A landscape with many valleys, sampled at points; each row gives a point and its height.
A ball rolls from a point to the lowest of its 2 nearest points, and stops where none of them is lower. Distance is the straight distance between rows; heights are no part of it.
q_470 height 5.39: [ 62  79  73 119 116 141 116 107  76 143 122 103 128 136 132 141 135 128
 148 121]
q_600 height 2.18: [170 157 206 141 138 175 132 146 154 181 144 177 149 159 128  79 139 164
 151  99]
q_272 height 6.42: [137 163 105 161 101  96 112 110 164  76 101 164 114  57 112 150 153 132
  70 112]
q_491 height 4.67: [ 91  94 145 153 133  86 117 102 106 102  96 111 124 125 155 126 193  85
  98 141]
q_203 height 3.24: [120 158 153 158 117 170 123 148 131 189 132 151 155 181 164 117 145 170
 118 121]
q_59 height 4.39: [ 38 172 108 158  98 183 117 107 174 119  89 138 109  70 131 140 163 144
  79 142]
q_189 height 4.65: [ 62 178 155 157 113 166 146 119 182 138  88 133 100  83 138 135 142 130
  70 169]
q_503 height 5.93: [110  94 102 110 147 173 108 115 118 106 133 120 113  80  65 122  97  99
 190 154]
q_759 height 3.64: [126 126 147 183 163 112 137 120 149 112  96 160 116 172 128 121 130 128
 145 206]
q_681 height 2.43: [123 131 169 123 126 153 109 139 139 138 136  93 125  53 120 121 158  69
  95 105]
q_706 height 1.79: [141 138 159  87 132 136 202 138 152 152 109 118 104 129 118 124  81 113
 113 155]
q_91 height 0.98: [100 138  89 105  98 109 127 117 121  88 107 116 114  98 135 156 110 118
  85 143]
q_454 height 4.56: [ 97 145 100 112 105 168 106 148  99 154 144 104 144 154 155 152  99 154
 120 139]
q_27 height 3.38: [140  44 146 101 156 101 117 120  85 152 163  54 140  87 109 130  95  84
 183 112]
q_832 height 3.36: [135 218  94 200  97 115 132 148 160 138 121 148 140 168 135 141 129 224
 113 102]
q_425 height 3.90: [146 195 129 158  89  79 118 156 143 134 139 129 145 154 176 139 143 173
  69  99]
q_192 height 1.87: [ 62 132 114 125  98 128  71 125  84 106 134  72 141 119 174 157 131 110
  90 141]
q_592 height 2.10: [121 111 150 141 127 129 133 129 133 146 119 131 124  99 125 111 181  86
 105 106]
q_24 height 3.48: [119  96 169 145 171 111 133 114 119 109 104 118 117 154 136 124 141  93
 136 196]
q_848 height 5.71: [ 72  90  94 108 136 134 109  88 105  68 111 103 109  86  91 133 110  97
 174 171]
q_335 height 6.77: [161 154 120 140 120  58 136 116 145  63  99 134 112 106 132 157 108 123
  80 154]
q_648 height 2.95: [ 82  64 158 113 161  98 112  85  87  81 113  40 125  95 122 134 127  71
 169 171]
q_459 height 1.45: [159 122 176 108 157 133 164 128 145 128 114 108 111 111 113 123 112  84
 119 161]
q_198 height 6.23: [151 119 105 126 132 129 143 116 165  96 111 168 103  63  68 118 148 102
 129 117]
q_109 height 2.66: [ 85 113 169 129 150 116  84  91  98  49 115  51 130  86 136 138 139  72
 135 188]
q_213 height 3.77: [135 111 102 105 137 155 150 131 109 176 153 153 140 200 147 125 106 196
 174  97]
q_970 height 3.12: [168 128  81 118 138 111  91 139 111  88 163 143 142 166 130 148  94 154
 155 138]
q_62 height 3.16: [105  56 168 119 170 122 107 103  93 132 134  41 133  79 105 123 104  73
 184 158]
q_301 height 1.34: [ 70 100  68 136 106 160 128 100 123 137  99 143 115  87  92 117 180 114
 137  91]
q_795 height 1.72: [133 125 117 132 115 125  51 138  93 101 159 105 154  97 133 142 148 100
 117 107]
q_485 height 1.27: [159 159 202  91 128 147 184 151 152 184 136 135 132 158 139  95  99 150
 122 113]
q_912 height 4.21: [133 116 126 148 141 105  96 100 136  62 105 143 118  70 103 127 176  87
 115 139]
q_155 height 2.57: [166 137  70  78 109  79 179 134 143 107 135 148 112 150 114 132  78 161
 136  99]
q_318 height 3.40: [122  69 167 108 172 149 120 121  92 142 145  77 129 123 117 129  72  92
 184 174]
q_387 height 2.83: [170 114 118 101 133  60 193 132 141 122 126 143 115 169 129 124 111 139
 127 115]
q_351 height 5.44: [ 68  98 190 145 132 185 101 127  93 188 132  92 146 129 154 115 136 105
 141 145]
q_690 height 4.66: [173 123 120  77 118 131 121 151 113 153 184 127 143 121 115 110 127 141
 153  52]
q_632 height 6.54: [118 170 123 160  99 136  83 133 158 106 126 141 132  68 141 141 172 117
  62 103]
q_52 height 3.81: [139 169 168 177 149 150 142 141 168 140 107 167 119 166 121 117 101 153
 143 195]
q_569 height 4.94: [ 87 142 154 104 116 193 136 145 109 180 132 109 134 155 153 136  75 137
 128 168]
q_831 height 0.52: [ 57 127  73 129  95 121 112  89 117  80  86 123 111  94 131 146 151 125
 100 133]
q_621 height 0.42: [159  84 118 121 131  90 127 136 104 143 157 143 139 158 142 122 165 127
 143  80]
q_84 height 2.01: [169 153  70 129 107 128 132 136 153 128 140 175 133 123  92 114 156 170
 141  59]
q_236 height 6.56: [123 124 143 101 134  96 132  94 126  50  90  83 106  63 127 156 124  79
  81 157]
q_607 height 2.75: [150 201 130 125 110 130 171 151 173 153 128 150 118 159 121 116  84 197
 130 120]
q_794 height 1.03: [ 99  73  76 132 108 111 142 105 106 142 108 145 119 119 114 119 185 111
 130  77]
q_310 height 2.73: [145 149  85 122 123 137 104 139 132  94 137 143 127 124 110 145  97 135
 135 154]
q_316 height 6.47: [136 107 132  89 128 109 129 108 122  82 116  77 113  40 101 145 125  64
 101 110]
q_171 height 5.22: [ 83  99 185 134 136 202 138 126  97 196 118 127 140 168 152 116 101 133
 149 167]
q_899 height 3.72: [ 87 171  92 164 115 192  76 130 137 121 118 138 138 118 125 140 144 151
 120 152]
q_733 height 6.17: [148 110 133  62 133 135 145 143 109 132 158  77 121  95 106 138  62  96
 149 128]
q_702 height 1.92: [176 100  77 123 143 131 109 130 123 120 163 171 140 149  99 115 143 150
 183  80]
q_712 height 6.73: [132 195 113 142  94 156  74 154 148 114 148 129 144  94 143 150 133 141
  79 111]
q_312 height 5.17: [ 87 104 108 105 112 169 140 129 109 174 127 118 122 121 119 128 119 120
 141 117]
q_436 height 2.24: [123 138 129 108 135 159 111 137 123 115 132 110 118 104 111 138  93 105
 133 168]
q_465 height 4.51: [ 87 125 116 153  98  87 113 106 125  97  97 127 125  93 157 135 191  98
  64 105]
q_606 height 6.66: [133 133 125 124 134  56 122  83 126  21  73 120 113  91 138 163 116 102
  81 170]
q_834 height 1.06: [132 110 179  91 160 175 163 128 131 145 118  98 113 109  99 123  74  82
 150 176]
q_411 height 5.68: [ 90 115 182 137 126 162  76 143 100 168 153  66 152  94 154 123 143  85
 115 118]
q_976 height 1.36: [187  79 156 142 189  90 158 124 137 126 143 171 128 186 126 104 135 120
 172 135]
q_665 height 0.97: [ 41 105 106 133 109 149 115  93 114 111 100 110 113  89 117 123 170 102
 133 133]
q_565 height 6.58: [140 125 112 192 136 102 164 120 164 140  97 193 116 153 105 104 172 148
 145 123]
q_467 height 3.98: [124  94  62 100 135 149 128 129  93 147 159 129 140 178 134 149  92 173
 177 116]
q_419 height 3.61: [131 182  77 166  83  92 134 140 141 136 122 145 145 159 152 143 150 198
  89  76]
q_161 height 2.97: [121 170 127 148 117 178 148 143 133 196 122 151 157 205 154 118 117 219
 140 110]
q_512 height 6.00: [155  82 108  56 143 120 161 134 105 133 166 106 120 138 109 138  55 119
 173 119]
q_530 height 2.31: [105 180 144 110  93 128 156 152 148 151 123 103 121 125 166 146 101 131
  58 144]
q_656 height 6.13: [166 139 201 118 134 164 113 156 131 178 166 130 153 121 134  97 153 116
 129  80]
q_588 height 6.35: [165 152 153 136 124 133 134 152 153 156 143 157 137 131 125 104 160 133
 120  91]
q_852 height 3.86: [175  92 145 123 185 116 115 118 123  76 132 117 118 121  99 128 109  78
 162 179]
q_987 height 2.11: [135 139 149 137 121 137  57 137 123  95 149  93 141  48 130 136 163  74
  91 104]
q_894 height 1.83: [154 108 194 152 150 153 134 133 126 180 140 167 147 176 143  96 154 135
 152 121]
q_889 height 1.30: [113  96  71 155 124 139 139 113 126 154 109 169 127 151 109 115 178 146
 149  96]
q_472 height 6.65: [135  99 117 163 138  79 157 120 133 132 105 164 119 173 136 119 162 131
 129 135]
q_977 height 3.57: [111 152 157 164 107 132 125 147 138 176 126 135 143 151 172 120 176 134
  82 108]
q_619 height 1.76: [148 180 168  97 107 118 176 159 155 162 133 118 123 141 150 121 106 145
  89 116]
q_342 height 1.40: [108 129 130 103 110 103 112 128 102 104 125  81 128 102 156 150 120  91
  80 136]
q_489 height 1.28: [154 125 111 150 125  86  64 131 100  87 145 134 151 140 152 143 159 120
 114 125]
q_381 height 5.82: [133  66  97  90 138 139 132 125 102 144 157 114 122 105  86 125  96 107
 191 101]
q_326 height 0.85: [178 143 221 115 151 114 212 138 166 174 107 122 121 155 140 100 123 118
 105 127]
q_788 height 2.62: [155 194 154 129 120 170 134 152 157 181 143 161 150 173 131  90 125 206
 142  85]
q_799 height 2.19: [139 148 100  82 104 120 179 140 147 126 125 129 106 123 114 138  77 136
 115 137]
q_779 height 3.88: [122 182 131 196 106 118 113 144 153 147 120 149 139 157 163 134 161 167
  92 131]
q_297 height 4.38: [177 138 147  84 139 132 131 151 124 149 176 141 140 167 133 108 104 166
 160  94]
q_918 height 4.36: [104 106 100 131 110  82  91  86 107  55  94 130 125  68 129 142 173  89
  99 104]
q_700 height 6.34: [131 140  84 119 104 114 126  99 158  70  98 165 104  34  84 143 141 116
  93 102]
q_421 height 2.32: [154 222 147 131 101 120 154 160 179 139 138 133 119 122 137 130  94 174
  89 125]
q_773 height 3.32: [115  88 157 144 153  88 128 125  94 135 122 111 133 183 177 137 150 112
 115 167]
q_162 height 6.49: [152 145 131 156 124 127 163 137 165 172 119 183 129 156 111  94 162 165
 144  86]
q_396 height 4.17: [175 135 154 102 162 147 146 143 140 148 161 161 134 195 130 107  75 176
 181 136]
q_963 height 2.81: [102 188 119 150 102 128 134 146 145 136 112 125 123 154 159 151 101 163
  84 170]
q_251 height 4.04: [174 122 138 142 164 111 111 116 149  66 119 145 118  93  92 127 139  90
 137 164]
q_989 height 1.78: [148 135 179 122 136 112 153 137 141 138 117 104 122 119 144 125 149  90
  85 132]
q_880 height 6.36: [150 122 111  70 121 110 132 130 114  85 134  83 117  74 109 155  82  86
 109 133]
q_908 height 6.89: [135 168 112 173 103  63 133 126 144  95 103 142 120 143 152 151 125 153
  81 145]
q_723 height 1.62: [ 98 133 158  90 131 195 133 134 128 147 129  84 115  73 100 127  75  88
 135 165]
q_313 height 3.41: [160 133  84 156 136  93 115 135 125 114 144 163 142 199 142 138 125 180
 151 128]
q_736 height 0.82: [159 125 125 121 126  90 124 142 115 124 148 132 138 160 154 132 137 130
 114 121]
q_748 height 2.30: [ 57 117 130 125 121 119  65 102  77  70 126  62 139 104 156 147 131  99
 130 173]
q_282 height 4.09: [ 39 158  78 147  98 188  82 110 129 111 106 112 130  93 134 145 157 139
 103 134]
q_494 height 5.67: [123  48 103 122 160 123 121 112  90 127 148 127 125 145 112 129 115 110
 191 133]
q_630 height 3.60: [153 133  95 133 142 108 168 132 141 147 139 163 131 221 140 123  95 205
 169 121]
q_271 height 3.65: [160  96 149 102 178 147 123 132 117 113 153 116 125 138 103 130  72 100
 180 178]
q_417 height 3.99: [162 172 170 130 149 156 153 149 158 145 135 160 131 185 126 114  63 173
 159 176]
q_248 height 1.58: [184 116 185 153 166 102 153 138 144 160 143 176 137 198 146  91 155 155
 159 115]
q_585 height 1.59: [184  75 115 136 169  95 120 124 125 105 151 168 131 150 105 114 145 109
 178 114]
q_932 height 0.76: [141  70 102 136 123  74 116 112 102 112 127 142 130 121 122 123 186  95
 127  82]
q_437 height 2.25: [167 137  70  99 122 128 136 139 134 136 157 159 141 162 112 120 122 186
 164  66]
q_124 height 3.08: [129 216 105 183  98 128 169 143 185 141 111 160 110 139 105 136 104 209
 122 120]
q_66 height 3.26: [109 193 119 162 114 176  92 151 140 141 129 136 143 158 150 142 111 171
 112 169]
q_168 height 6.11: [129 102 117 109 149 151 129 107 143  90 114 127 102  48  60 118 125  77
 154 143]
q_623 height 3.17: [129  92 172 136 142  90 173 132 110 173 122 134 130 202 182 125 147 134
 115 142]
q_927 height 3.02: [155 105 156 112 149  93 185 135 130 155 133 143 123 201 157 120 104 148
 141 141]
q_844 height 5.54: [ 78  59  87 114 139 106 124  92  85  96 116 108 115 138 120 137 121 107
 166 158]
q_719 height 4.24: [120 136  56 119 111 160 103 139 103 135 144 129 148 153 130 148 120 167
 144 110]
q_536 height 1.63: [136 127  87 149 113 159 121 134 133 168 135 168 145 136 111 108 189 154
 143  54]
q_352 height 5.90: [123 108 206 142 133 172 105 142 119 189 147 106 150  92 135 100 167  81
 124  92]
q_108 height 4.91: [128 116  90  97 101 136 126 138 115 146 149 123 130  99 110 127 136 117
 131  78]

Call two points neighbours if one is among the 2 nearest of the other. Go from one point of each pair to the other, from neighbour to neighbour, staying as low as possible. Name the highest point that can't be avoided.
q_834 and q_831 -> q_681
q_976 and q_621 -> q_437
q_831 and q_621 -> q_301

Where does a ball stop that starts at each point below?
q_465 -> q_831
q_779 -> q_976
q_588 -> q_834
q_719 -> q_834
q_27 -> q_831
q_425 -> q_326
q_59 -> q_326
